A landscape with many valleys, sampled at points; each row gives a point and its height.
A ball rolls from a point to the lowest of its 2 nearest points, and stops where none of them is lower. Distance is the straight distance between rows; heights are no part of it.
z578: [-10 -27 -21 -45  -3 -15 -23 -15  13   6   9  -9   2  14 -25   7   6  28
  18 -31  17  24 -11  21  -9   6 -34  -9  18 -23 -29  13  19]  height 201
z890: [ 26  -3 -15 -12 -32   5 -22  16   9 -64   6 -13   3   5  -1  -1  -9  29
  -3  -8   8  22   4 -17  -7  11 -26   4 -18 -26 -18  14   4]  height 435
z303: [-14  -1   2  -2 -23 -11  -5  11 -10   7  -3  22  25   3  -4 -12 -23 -32
   2   7  10 -32   8   4  16  -3  22   2 -19  -8  29 -26  -2]  height 258
z893: [  4  46  -9 -11 -19  15  31 -43  -9  29  13   6  15  -7   6  27   8  13
  13   6  -7   7  35   9  -6  -5  46 -16  18  43  11   8  33]  height 103
z177: [-10  25   1  23 -21  20  47  -8 -26   3  -6  -1  17 -30  20  24  -8  18
  -7  33   7  10   1   0 -12   6  47   8   7  25  31  27  22]  height 365
z433: [  2  12  20  24  -6   8  49 -13 -26   7 -18 -11   7 -33   8  15  -9  19
   2  22  15  23  -1   5 -19   6  17   8   0  24  27  16  17]  height 352
z172: [ 23   3 -10 -12  25  19 -28  20  11 -17   1  -1 -11  27   7 -12   2  28
   8   0  -7  15  -9 -15  -9  19 -20 -11   5 -18 -42  15 -13]  height 499
z550: [ 19  -3   4   9 -24  12  -9   5  17 -58   1 -27 -11 -23 -10   9  -9  29
  -8  -2   3  20   5 -15  -7  -6 -37  10 -24 -17   6  16   5]  height 446
z58: [  3 -22 -44 -30 -42 -16  16  22  16 -44  10  15  24 -14  31 -19  -7 -21
 -15  20   0 -14   0  -1   2  10  24  -1  -2 -36  18  18  34]  height 184
z562: [-26  34  -2  32 -14  22  33 -12  -1   4   6  11   7 -22  18   2 -11 -42
  -5  20 -15 -43   8   7  23  12  33   0  -6  36  28  -8  10]  height 322
z90: [  3   7 -14  17  -9  18 -32   6  11 -12  21 -22  -4 -11  20   9  14  12
   2  -8  -8  -3   0   4 -11   9 -24  16  -8  -1   7   6   5]  height 469
z570: [  0  12  15 -13  22 -12  10 -36  -7  37  -2   5  -4   5 -25  -3   6 -14
   6  -9   6  -5  16  -7  16   4 -11 -33   0  15 -12 -31   4]  height 596
z549: [ -2  13 -36   8 -26  16 -24  -6   6  -1  23  -8  17  -9  40  15  15  11
   6  -3  -5  -9   2  11 -20  15  -6  10   0   5   6  10  23]  height 458
z337: [  5  13   9  -9  45  -3 -40 -14   7  11  -1 -16 -36  10 -15 -13  18   7
  -4 -28 -10   0 -13 -21  16  -9 -37 -14 -12  17 -29 -27  -3]  height 630
z453: [ 13   2  -8  -5 -32   3 -11  18  -4 -50 -13  -9  11   9   0   5 -17  21
  -5   5  26  18   0 -28  -9  15  -5   3 -18 -19  -1  15   1]  height 425
z472: [  7   1 -11  -6  -4   3 -38   2  10  -3   7 -25  -9   6   1   8   6  19
   6 -18  12  17 -10  -1 -11   3 -34  11   1  -4  -8   9  -1]  height 479
z416: [ 10  23 -10 -28  33  -1 -15 -26 -11  43   1   8  -6  31  -4  15  16  11
  20  -6   7  16  -1 -12  -4   7  -5 -18  21  17 -20  -5   3]  height 509
z277: [  6  26 -14  12   7  14   0  -8 -14  28  29  15  19   1  18 -10   1  19
   1   8 -21 -12  12  13  -3   3  33 -18   8  21  11  -2  12]  height 238
z834: [ -7 -36  12   2  16 -22   3  -7  -5  38   0   4   3   1 -14   2   5 -29
   5   2   6 -12   2  27   5  -6  -4  -1  12 -10   6 -10  -9]  height 177
z451: [  3 -42 -18 -13 -17 -22 -30  24  12 -30   2   2  -1  21  -6 -19  -6  -1
  -2  -4   3   4  -7   7  -2  -5  -5  14  -6 -39   2  -3 -17]  height 656
z531: [ -5 -10 -44 -19 -59  -8   2  22   3 -27   8  19  29  -8  39 -11 -14 -31
  -9  22   2 -29  -2   5   5  10  39  13  -9 -22  20   2  30]  height 208
z979: [  2 -33 -28  10   0  16 -38  29  31 -12  27 -12  -3  -2  28 -13  32   8
   0  -6 -20 -13  -6  30  -4   1 -11  33  20 -32 -10   4  -3]  height 431
z942: [  1  41  17  22  11  14  34 -24 -12  29   4   1  -6 -11  11   6   4 -35
   6  13   7 -12  10   3  16  17  19   0   6  41  14  -9  -5]  height 367
z430: [  6  42  12 -11   0   9  33 -49  -3  32  11  -6  -2 -16  -7  18  19 -12
   9  -9   7  -5  32   1  13   6  -6 -26   6  41   1 -20  22]  height 610
z543: [-24  21   0  47   3  20  19 -28  -1  25  37  12  -1 -32  34   1  26 -35
  -6  10 -27 -45  -7  25  13   3   5  28  -5  32  19 -18   9]  height 239
z167: [ -4  16  18   8   4  -5 -14  10 -21   0 -28   6   1  19 -14   0 -24   8
  -4  -3   7  -1  -7 -33  -4  -1   3  -9 -29  14  -1 -13 -16]  height 562
z874: [ 16  32  -1   4  27  10 -12   1   3   3   1   3  -5   8  11 -21  -5  13
   1  -1 -16  -4   6 -16   6  14  -6 -23  -4  14  -7  -3   2]  height 61
z673: [ -2  -8  17   9  12 -13 -17   7 -16   6 -21  -4 -12  18 -20   1 -17  18
  -4 -12  -7  12 -14 -25 -14 -11 -13 -10 -20   4 -14  -7 -20]  height 570
z746: [ -9 -19  17 -14  24 -24  11 -34 -15  45 -19  10 -12  19 -38  15   5   1
   7 -11   6  18  -2 -14 -11  -5 -14 -22  15   6 -28  -9  -5]  height 199
z754: [ -4 -19   3   1  -6  -4   2 -17  -4  41  18   5  11  -8   9  14  16 -51
   5   4  14 -28  14  25  13   1  -3   6  16 -11  17 -14   0]  height 151
z632: [ -1 -11  -4  -8   6 -18  15  14  18 -10  -8  14   8   1  -3 -14 -12 -44
   3  15  11 -12   4   3   9  11  -2   5  11 -22  17   7 -10]  height 169
z287: [-12   0  -5  10 -13   5  13 -16  15  17  15   7   9 -20  20   9   9 -60
   1  10   1 -41  14  16  15   7  -2  16   6  -4  25 -12   5]  height 122
z646: [ -2 -41   5 -28 -28 -32  11  13  15 -52 -28   4  11  -4 -29   2  -7  -1
 -19   9  35  19 -14 -27  -3 -10 -10  16 -10 -32  20  12   6]  height 673
z429: [ -1  -6  37  23  -1 -12  60 -23 -24  13 -33 -14  -5 -28  -2  13  -6  -2
   9  14  30  34 -11   5 -14   9  -2  19  -6  19  10   7   6]  height 339
z976: [ 18 -13  10  19 -12  12 -21  11   8 -38   5 -35 -18 -19 -10   6  -5  33
 -12 -17 -13  22   4  -2  -7 -23 -36   8 -24 -13  -8  13  -9]  height 456
z282: [-13 -19  22   9  36 -20  -8  10   4   2 -16   2 -28  24 -22 -17 -11 -11
  -2 -10 -16   0 -15 -17   4 -12 -15  -4  -8   0 -19 -12 -34]  height 580
z715: [ -3 -23 -18 -30  18  -1 -22 -14   9  26  15 -10  -6   9 -14   8  20  32
  19 -26  -1  24 -11  28 -11   1 -25 -14  28 -13 -21   8  11]  height 187
z956: [ 13 -23  25  24  18  20 -19  20   0 -18  -5 -44 -43  -2 -10   3   0  20
 -20 -27 -28  21 -15  -9   1 -48 -29   8 -20  13 -36   3 -40]  height 441
z64: [ -4  15   5  18  40   6  -5 -21   8  41  32   4 -11 -10  16  -5  50 -28
   5  -2  -9 -36   2  22  26   4  -3  11  17  13   1 -37   3]  height 327
z216: [ -7  34  11  -3 -26  14  30 -23  -1   2 -26 -11  11 -33 -11  23 -12  -4
   5   6  21   8  27 -11   4  17   8 -10  -2  26  19  -7  26]  height 161
z811: [  5  28 -27 -55  -7  -3 -28 -40   1  29  21  -1   4  17  -4  12  17  10
  28 -31  22   9   9   3  11  20 -19 -21  13  13 -25 -20  24]  height 133
z307: [ -5 -18  24  23  41  -1  -8  35  -7 -10  -5   5 -34  26 -18 -19 -13   9
  -6 -13 -32  -7 -19  -3   0 -24  -2  -2 -10  -7 -28  -7 -48]  height 592
z748: [ 16  17 -30 -27   8   9 -30   2   5   4   8  -1   2  23  16  -4   9  24
  17  -8   7  16  -2  -5 -10  26 -15 -11  15  -2 -31  10   6]  height 490
z789: [  7   1   0  35  13  20 -33  37 -11 -12  34   9  -1  12  21 -19  -4  21
  -2   0 -31 -24 -14  17   7  -7  11  11 -15 -13  -1  -4 -29]  height 330
z454: [  7 -26 -16  18   7  25 -34  37  44 -36  23 -16 -17  -4  15 -22  29  11
  -4 -15 -39 -13   1  29   8 -15 -14  36   4 -29 -15 -11 -19]  height 413
z251: [-11 -28  35  30  -8 -21  26  44 -13 -45  -8   7 -12  -2  -8  -7 -23  -5
  -3   7  -2  -8 -20  12  -1 -34  10  29 -29 -13  32   4 -36]  height 203
z240: [  7 -17 -39 -28 -48 -18  -7  18   3 -44   8   6  24  -4  12 -22 -10   6
  -4   6  16   0   5   0  -5  18   6   2  -5 -30   5   0  27]  height 158
z321: [  3  14 -38 -30 -30   0 -10  -9 -14  23  16  12  29  12  19   6   3  -3
  14   2  14  -4  14  15   0  22  25 -13  18   3  -2  -3  24]  height 138
z564: [-14 -45  19  15 -19 -25  -3  32   6 -35  -7   2 -12  -2 -11 -14 -13 -12
  -9  -3 -10  -6  -7  23   5 -38   2  35 -26 -27  40  -6 -31]  height 157
z111: [-10   2  16  34   9  -1  27 -26 -12  38  29   7   3 -25  18  -6  14 -34
   3   4 -12 -30   4  32  15  -2   4  10   3  23  19 -21   3]  height 209
z985: [  1 -55   3 -23 -28 -39   9  26  16 -53 -21  12   3   4 -26  -8  -8  -3
 -18   4   9  10  -9  -6   4 -24  -1  15 -13 -40  27   5  -9]  height 669
z904: [  4  13 -12 -34 -15 -10  -7 -21  -4  15   6  -5  15  -2  -7  27   4  30
  16 -21  19  27   3   7 -20   5 -19 -13  11   1  -5  16  23]  height 150
z791: [  2  23  14 -17 -23   4  22 -42  -4  29  -1  -3  17 -17 -21  20   8 -21
   5  -6  22 -14  33   4  16   9  -2 -26   6  23   4 -28  20]  height 605
z483: [ 13 -15 -14   5  -6  -4  -5  22  43 -55   6   7  -9  -5   6 -20   3 -13
   0   4 -16  -5   6   5   5   2 -19  18   0 -26  20   5 -11]  height 179
z650: [-14 -25  21 -25 -18 -26  30 -10 -10   5 -39   7  27 -14 -31  17  -5   7
  -8   7  39  18  -4 -10 -14  -4   5  -7   4 -10   9   6  17]  height 316
z99: [ -8  24  -9   7 -15   7  -7   3 -18  21  -4  14  19  15  14  15 -10 -27
  -1  16  20 -13   0  -4   9  19  31  11   0  14  25   2  -7]  height 402
z258: [  0  28   2 -47 -21  -8   6 -24 -15  18 -32  11  19  18 -17  30  -9  37
  12 -12  30  40   5 -20 -17   8   9 -21   9  13 -18  11  22]  height 104
z552: [-15  -6  -9  26   1   1  15   1  25   0  21  17   7 -25  26  -8   7 -48
  -1  16 -21 -46   0  27   9  -2   2  24   6  -8  27  -3   6]  height 155
z709: [  2  19  -3 -29  -5  -4   7  -9  -5   4 -14  -2  11   5  -7  17  -2  26
   5  -3  21  35   7 -10 -22  17  -7 -17   8   1  -5  30  19]  height 131
z988: [ -8 -41  -9 -12   4   5 -37   5  12 -19  -9 -23 -39  32 -39   1  -7  26
 -16 -38 -25  31 -23 -25  -9 -28 -25  -3   7 -15 -68   5 -19]  height 675
z113: [  3 -18 -44  -5 -22   8 -37  13   7 -10  35  -6  12  -3  41  -4  22  21
   6  -8 -10  -6  -2  25 -15  13 -11  22   8 -20 -12   5  15]  height 445
z15: [-24  27   6  23 -23  16  33  13  -1 -20  -3  20   9 -21  11  -9 -32 -34
  -2  18  -6 -37   0   2  20   3  35   9 -17  14  39  -4   0]  height 299
z268: [  1  21  -6   6  22  11  38 -17  14  26   9  16  10 -14  15 -12  13 -30
   6  20 -11 -21  22  18   5  24  19 -17  31  15  -7   6  13]  height 219
z102: [  0 -48  -7 -15 -16  -5 -31  15  -4 -26   0 -30 -11  20 -29  12   2  46
 -15 -24   2  38 -19  -2 -21 -23 -16   1  -3 -30 -43  22  -9]  height 665
z696: [ 17  42  -8 -10   9  17   4  -9  -4  10   1   2   5   8  14  -2  -4  21
   4   4  -8  15  15 -13  -7  16   9 -30   7  24  -4  14  18]  height 11
z2: [ -8 -11  -5   2  20   3 -35 -19   2  50  29   2  -5   3   9   7  42 -26
  10 -12  -3 -25   2  31  19  -2  -6  14  14  -5   3 -33   0]  height 326
z558: [ 22   3   8  14  36  16 -21  26  -4 -10  -1  -4 -17  19   5  -9  -5  20
  -1   0 -20   6 -13 -17  -3  -1 -10  -4  -8  -8 -26  16 -29]  height 511
z88: [ -3   2   0  -6   8  -4  36  -2   9  15   0  15  18  -9   3  -9  -7 -53
   1  21   7 -23  15  11  12  16  14 -13  21  -5  10  10   4]  height 195
z991: [ -1 -37  24  17  19 -14  11  34  -4 -33 -12   0 -22  16 -25 -14 -16  13
 -11  -5 -23  10 -12  -5 -10 -26   1   1 -13 -20 -23   9 -43]  height 603
z592: [ -4 -40  14   1   8 -24   5  18  -1 -22 -17   0  -2   6 -30 -20 -16  20
 -12  -1  -7  13  -2  -6 -10 -16  -4 -15 -10 -25  -8   5 -15]  height 612
z586: [ 14  33 -29 -31  18  12 -15 -12  -4  32  15   9   4  31  19   9  19  16
  25  -1   5  15   4  -1  -5  21   9  -9  31  11 -19   7  12]  height 500
z817: [-14  39  -2  12 -36  34  40  -3 -18   1 -27   0  10 -23   8  23 -18  12
  -5  32  14   3   9  -6   1  15  75   4   5  32  32  20  22]  height 380
z77: [  4 -35 -19 -13   6  -4 -42  19  18 -19  -1 -10 -16  32 -16 -13   5   7
   1 -12   1  14 -13  -2  -3  -2 -20  11   6 -28 -24  -3 -22]  height 649
z508: [-13  -6  20  -6  35 -22  -9 -18   2  22 -10   1 -22  19 -31 -11   3 -21
   0 -14  -1  -9  -2 -16  14  -1 -23 -18  -7   6 -20 -34 -18]  height 589
z353: [ -4 -17  14 -11 -24 -25  37   6   3 -13 -19  16  21 -30 -11  -8 -23 -38
  -6  17  20 -17   8   1  13 -10  15   0 -10 -16  36  -9  13]  height 296
z382: [ -2 -11   6  24 -12  -5  22  17  19 -48  -2   0  -9 -26   6 -13 -14 -17
  -2   9  -8  -8   7   6   2  -5 -15  19 -14 -14  37   3  -9]  height 213
z93: [ -2   5   9 -31  -8 -10  11 -32   0  28 -10   7  16   2 -32   2  -6 -13
   5  -6  21  -4  23  -5  10   6  -7 -32   4   4  -7 -20  19]  height 601
z275: [  3  -6  15  28  36  27 -35  38  17 -13  14 -25 -39   5   6 -21  20   9
  -9 -23 -35 -11 -11  13  20 -30 -19  24 -14   1 -18 -17 -39]  height 396
z875: [ 12  22   1 -21   1   0 -41 -10 -27  14 -19  -7 -16  28   1  18 -10  35
   5 -21   4  20 -17 -43  -6  -7 -19 -15 -16  19 -24 -11   2]  height 536
z987: [ -4   6   5  33  36  11 -12   0  18  24  25 -14 -18 -19  20 -10  36  -8
   3  -8 -23 -20  -6  21  10   0 -18  24   9  17   0 -13  -2]  height 298
z352: [-14   6  12  48  20  12  12  -7  16  12  30  -9 -19 -37  31 -13  27 -25
   2  -2 -28 -34 -11  32  10  -3 -14  34  -3  24  13 -17  -1]  height 271
z761: [  0  29  -1  -9 -17   1 -26  -3 -30  19 -22   6  15  23  -5   6 -16  17
   3  -4  19   0   4 -25   0   4  20  -9 -22  25   1 -28   5]  height 552
z468: [ 22 -18  18   5  -6   1   5  29  -9 -59  -6  -5   1   7  -8  11  -7  34
 -18  10   7  28  -4 -27  -9  -3   1  -5 -22 -39 -22  31 -21]  height 629
z739: [  2  -1   5  -2  29   8 -44   3  27  -6   2 -25 -36   9 -13 -13  17   1
  -2 -24 -11   2 -12 -10  11 -12 -46  10  -4   5 -21 -16 -20]  height 636
z203: [  6 -62 -10 -13  -8   0 -18  24  16 -47   5 -32 -22  20 -35   1  12  30
 -23 -18  -6  40 -13   2  -8 -30  -6   4   5 -41 -42  28 -24]  height 660
z30: [ -5   7 -30  -3   7  10  18  -4  35   3  12  15  17 -16  24 -16  15 -25
   3  18 -18 -30  14  13  -2  24   8 -12  30  -4  -5   8  22]  height 243
z376: [-16  13   9   2 -37  10  28 -12   3 -12 -28  -4  18 -39  -6  13 -20 -19
  -3  14  29 -11  17  -4   4   7  15   3 -12  10  34 -18  24]  height 181
z156: [ 11  24 -10 -27 -22  -1 -31  -8 -31  12 -20   0  11  29  -1  13 -17  41
   9 -12  20  22  -6 -29 -13   4   2 -14 -14  21 -19 -18   9]  height 544
z887: [  0   4 -26 -17 -17  -3 -13  -2   1   6   9  10  26   7  13 -12  -6 -19
   7   2   6 -15  12  10   2  21  11 -12   6  -8   7 -12  17]  height 108
z813: [ -6 -26  -3  26   5   8 -22  34  30 -23  24   2 -13  -6  15 -26  13  -9
  -4  -7 -35 -25   1  34   9 -19  -6  38  -2 -22  15  -6 -24]  height 390
z692: [  2 -14  23  35  17  22 -29  27   7 -20   6 -38 -41   0   0  -5   5   7
 -17 -23 -27   6  -9   7  10 -41 -24  27 -24   2 -13  -6 -43]  height 420
z125: [  3  12   8  40   0  16  13   8   3 -30   2 -17 -12 -28  17  -1 -10   0
   1   8 -10  -5  -1  -3   0   3 -17  19 -17   5  24   8  -5]  height 242
z165: [-10 -19  19   5  20 -19  16   7 -17  25 -10  18  10  11 -14 -12 -15 -19
   3  15   1 -10  -6   9  -1   1  16  -8   4  -9  12  -1 -19]  height 202
z882: [  9  47 -25  -8  17  19 -32  -9  -8  22  18   8   0  24  28 -14  17   5
   8   0  -8 -15   6 -10  17  21  26 -15   1  28 -10 -24  10]  height 156
z356: [ 14  25  14 -14  28   3 -21 -18 -14  22 -17  -6 -29  22  -1  21   4  22
   1 -15  -1  30 -19 -45 -10 -12 -28 -15   6  27 -26  18  -4]  height 526
z391: [  8 -18  -1   7  23   6 -34  22  29 -18  -4 -23 -29  15  -9 -12  10   2
  -3 -15 -10   9 -11  -2   0  -9 -30  20   5 -13 -20   4 -30]  height 643
z147: [-21 -43 -16 -39  -3 -24 -26 -19   3  14  -7  -5  -8  24 -44  14   0  11
   5 -29  16  25 -20  -2 -12  -2 -24  -5  21 -21 -35   7   4]  height 216
z656: [ -4  34  -4 -19 -38  13  40 -35  -5  19  -9  -3  23 -30  -3  36   3   5
   7   1  15   8  34   9  -6   6  26 -18  16  31  16   5  38]  height 136
z670: [  7  13   6  12  18  -4   7 -23 -27  49  21  15  11   4   1  -7   5  12
   9   7 -11  -5   8  16   2 -12  22 -14   5  24  14 -20   5]  height 210
z661: [ 11  48   0 -17  12   9  26 -33 -11  37   3  10   3   8   5  13   3  16
  14   8  -2  20  27  -2  -4   1  31 -27  22  38   2   9  19]  height 63
z759: [ -1  25 -47 -24 -21  16 -19 -20  -2  24  27  12  20  14  32   5  22 -18
  14  -2   3 -26  16  16  11  27  23  -8  16  15 -14 -22  22]  height 170
z849: [-10  -2 -19  -3 -44  -5  -4  23  -6 -22   0  22  30  -4  19 -17 -28 -18
  -7  14   2 -32   8   7   9   4  32   4 -21 -13  28 -13  15]  height 234
z42: [ 11   3  -2  30  16   6   9  15 -23  11  23  14  13   3  15 -17  -8  26
  -5  14 -20  -3  -7  15  -9   4  25  -8   4  -2   8  18  -3]  height 268
z320: [ 14  48  17  -8  23   0   6 -45 -17  37   9  -8 -20 -12   2  14  24  -2
   8 -10   6   5   6 -16  11 -11 -14 -16  -2  47  -1 -22  12]  height 617
z437: [  0 -30  12   4  12  -8  -5   9  36 -29 -16 -25 -33   6 -30  -4   4  -4
 -12 -14  -2  28 -12  -7  -7 -17 -39  21   9  -9 -18  19 -27]  height 650
z883: [-10 -12 -30  -7 -35  -3  24  12   5  -6   6  21  31 -24  31   1 -12 -46
 -19  31  -1 -35  -1   9   6   1  39   6   2 -20  31  19  30]  height 233
z839: [ -9 -16  13  24 -10 -13  15  -7  -9  23  13   2  14 -28   7  -6  -2 -17
  -3   3  -7 -23   9  32   2 -11   4   4  -6   0  32 -14   9]  height 182
z87: [ -9  -4  18  17 -23  -6  20 -16  -9  11  -9  -5  16 -35  -3   8  -9 -13
  -1   4  11 -11  12  11   1  -6  -3   8 -15   7  33 -17  12]  height 200
z139: [  5  26  -8   2 -24  17  -8  16 -16 -19 -19  -3  17   9  11   9 -21  15
  -4  12  21  10  -2 -24  -7  20  21  -2 -15   8   9  13   4]  height 411
z241: [  3  -3  30  21  35 -12  21  -6 -24  29 -13   6  -9   6  -9  -8 -10  15
  -2   4 -11  20  -8  -3 -12  -5   2 -11   0  15  -6   5 -17]  height 146
z964: [  8  15  24  24  25  -3  23  -8 -38  33   1  13   1   5   2 -10 -11  19
   0  11 -12   9  -5  -1  -5 -12  21  -8  -1  33   9  -4  -9]  height 178
z79: [ 24 -13  17   7   9  21 -27   6   6 -23  -2 -37 -32 -10  -9   6  -2  33
 -10 -22 -20  24  -6 -15  -4 -26 -44  -2 -13  -1 -36  17 -20]  height 457
z503: [ 13  47 -11   7  35  26 -19  11  10   4  14   6  -8  13  26 -15  10   0
   4   4 -13 -19  -1 -15  11  23   5  -6   5  20 -11  -4   0]  height 107
z995: [  0   6 -35  -6  11  13 -16   5  32   4  22   6  14  -4  28 -19  26  -4
  13   4 -20 -27   5   9  -2  24  -5   0  24 -13 -15 -10  21]  height 263
z387: [ -6 -35  17 -24 -19 -30  38   7  -1 -11 -34  11  26 -29 -26  -6 -13 -11
 -14  16  34   2   4  -3  -3 -10  12  -2  -5 -27  26  -4  18]  height 306
z284: [  0 -32  -2 -12  13  -3 -32   1  -2   4  -8 -18 -22  24 -25  10  -1  33
  -5 -24  -7  32 -19 -10 -19 -15 -24  -6   7 -11 -42  16 -10]  height 670
z38: [ 22 -16  32  21   8   3  -1  24 -23 -36 -16  -8 -16   6  -9  19 -13  33
 -16   3 -12  28 -12 -33 -15 -18   0  -7 -22 -24 -38  31 -32]  height 637
z957: [ -7   9  -6  -9 -22  -5  14   4 -10  13 -20   6  29   2   3  19 -11 -27
  -1  21  31  -6   7  -2   2  16  33  -1   5  -3  24  10  11]  height 415
z401: [ -3  -7  -4  36   6   9  -3  28  -6  -6  28  14  12  -3  21 -16  -3   3
  -7  13 -24 -25 -17  22  -2   0  18  12  -2 -13  19  11 -16]  height 297
z60: [-12  49  -2  19 -12  31  44 -35   1  16   0  -4  -8 -23  14  19   4 -40
   5  21  -4 -22  23  -1  21  20  35  -3   8  50  13  -7  12]  height 346
z776: [ -1 -18  41  33   5  -9  39  42 -20 -57 -13   9 -13   0  -8  -1 -22  11
 -10  20  -1   6 -20  -7  -2 -16  15  16 -27 -20  11  24 -40]  height 245
z379: [ -2 -50  -1  -8  -2 -10 -10  17  31 -45 -10 -18 -26  21 -38   1   5   8
 -25 -14   0  37 -17  -8  -9 -25 -23  21  10 -30 -28  26 -30]  height 655
z197: [  3  36 -42 -28  -4  11 -40 -21 -10  26  29   7   2  22  35 -10  28  -3
  15 -11   1 -19   8   7  13  27  13  -6   4  23 -19 -41  22]  height 193
z958: [  0 -32  -5 -37 -37 -29   1  11   2 -31 -25   3  28   0 -20   4  -3  11
  -9   6  43  16 -10 -19  -7   0   3   5  -8 -30  14   7  22]  height 676
z27: [ -1  -6  -7 -28  12 -12  -8 -24   0  44  15  -8   0   5 -12  28  23  19
  23 -27   9  24   1  25 -10  -7 -25 -13  26  -3  -8   6  14]  height 171
z903: [ 15 -14  23  -3   8  -6  25  16   4 -51  -9  -2  -3   1 -10  -8  -6  28
 -17  15  -2  34   6 -21 -13   7  -8 -14  -8 -36 -20  41  -5]  height 623
z701: [  9  29   4 -24  28  -4  -5 -22 -16  36 -20  10 -12  31  -6  18  -1  17
   7  -1   3  30  -1 -35 -10   3  -4 -23   7  24 -25   1   1]  height 517
z949: [  9  42   3 -38 -14   2   2 -44 -15  31 -19   7  11   9 -20  31   0  25
  17 -18  25  23  18 -18  -1  -1   3 -24   4  31  -8 -12  25]  height 71
z371: [ -7  -6  23  17  12 -16  37  15 -20   2 -19  17  11  -2  -4  -9 -23 -10
  -5  23   8   0 -11   0  -7   5  24  -2  -3  -6  19  20 -14]  height 226
z225: [ -1  -6  14  31  25  10 -24  33  14 -20  18   0 -21   4  10 -21   4   1
  -2  -8 -29 -21 -10  18  12 -18  -6  24 -13  -9   9  -9 -37]  height 364
z181: [-16 -23   2 -33   8 -25  -8 -33  -5  30 -20   9 -10  25 -41  21  -4  17
   8 -22  12  26 -14 -20 -17  -2 -20 -19  23  -5 -38   2   7]  height 217
z267: [-17  -5  -5  38   3   5  38   6   4   3  25  18  15 -29  29 -17  -5 -33
  -6  21 -28 -38 -13  30   4   2  18  20   7   7  24   9   5]  height 185
z749: [-10 -35 -12  -4  15  -3 -27   5  23  28  19   1  -2   1   8 -16  22 -34
  11  -4 -10 -30   4  37  17  -1  -9  16  19 -25   5 -20  -3]  height 304
z19: [  1   5  36  32  21   3  34  33 -22 -28 -13  11  -7   2   7  -7 -27   6
  -9  24  -1   5 -18  -9  -7   4  16   4 -14  -9   6  27 -30]  height 259
z647: [ -3  29   4  20  10  12  14   0 -11  18   0   8   6   3  10   4  -7 -12
  -1  20   4  -6  -1  -3   0  15  22   3   5  21  19   7  -8]  height 386
z250: [  8  47  -9 -33   1   6 -16 -43  -2  26  10  -7  -5   3  -8  23  13  14
  17 -26  14  17  12 -12   7   4 -23 -26   5  31 -12 -10  27]  height 106
z158: [ -3  -5  25  -2  18 -22  25 -25 -26  36 -25   8  -1   9 -23  10  -8  21
   1   0   6  28  -3 -12 -22 -13   0 -12   9  18 -11   1  -2]  height 176
z59: [  8 -46  -6  -9  -8 -29  -7  39  12 -57  -7  15  -8  29 -17 -14  -7   3
 -10   3  -2  12  -8  -8  -1 -13   0   7 -10 -43   3   8 -31]  height 662
z408: [ 11  30  16 -10  46  -1 -15 -29  -4  28   0 -15 -34  -3  -3  -2  21   6
  -1 -18  -5   9  -6 -22  15  -8 -32 -21  -3  34 -17 -16   4]  height 624
z497: [ -8  -8  29   0 -13 -12  50 -13 -17  15 -36   1  17 -24 -15  19 -11 -15
   1  19  39  15   3  -5  -8   5  13   5   4   7  17   3   8]  height 328
z763: [  5 -22  11  -6  -1 -18  26  10   8 -34 -13  -1   7 -10 -18 -17  -7  14
 -11   9   6  21   3  -8 -16   3  -8 -13  -2 -27   4  27   6]  height 618
z830: [-15  -3 -11  17 -17  -1  39   3  -6   7  14  25  30 -29  23  -9 -11 -35
 -13  26 -11 -34  -1  21   6   2  36   1   4  -1  31  10  21]  height 211
z140: [-10  39   1  12 -28  30  16  11 -14 -22 -34  -9   8 -12   3  17 -25  11
  -6  24  21   6   5 -23   0  21  39   4 -12  17  27  14  11]  height 397
z29: [  1  -2 -22  -5  -9  -6  -7  12  28 -22   5  10   9   3   9 -17  -5 -27
   6   9   0 -18   9   0   8  15  -7   2  -1 -17  16  -6   2]  height 142
z106: [ -3  -3  12   9  10  -1 -24  -1   6   6 -10 -23 -14   5  -5  19   3  -4
   1  -7   9  12 -10  -5 -13  -2 -30  16  -1   6   2  10 -18]  height 489
z364: [-14   3  19  16 -10 -11  34  17  -3 -16 -11  21  13 -19  -1 -19 -32 -29
   1  12   1 -28   7   8  14  -7  17   2 -18   1  34 -14  -3]  height 279
z367: [ -6 -15 -30  -2   8   5 -16  -5  33  21  27  12  15  -9  23 -11  31 -38
   8   4 -15 -45   5  25  13   9  -5  13  22 -22  -4 -21  15]  height 285

Where does a ball stop that starts at each point below?
z87 -> z696
z995 -> z887
z167 -> z748
z976 -> z364
z177 -> z364
z789 -> z241
z99 -> z364
z147 -> z949

Call two points neighbours if one is among the 2 nearest of the other. Go from one point of each pair to the other, from neighbour to neighbour, staying as low as possible. Name the highest point that can't be avoided.
z287, z949 -> z79
z240, z564 -> z19
z240, z287 -> z883
z949, z241 -> z181
z839, z887 -> z87
z887, z696 -> z197
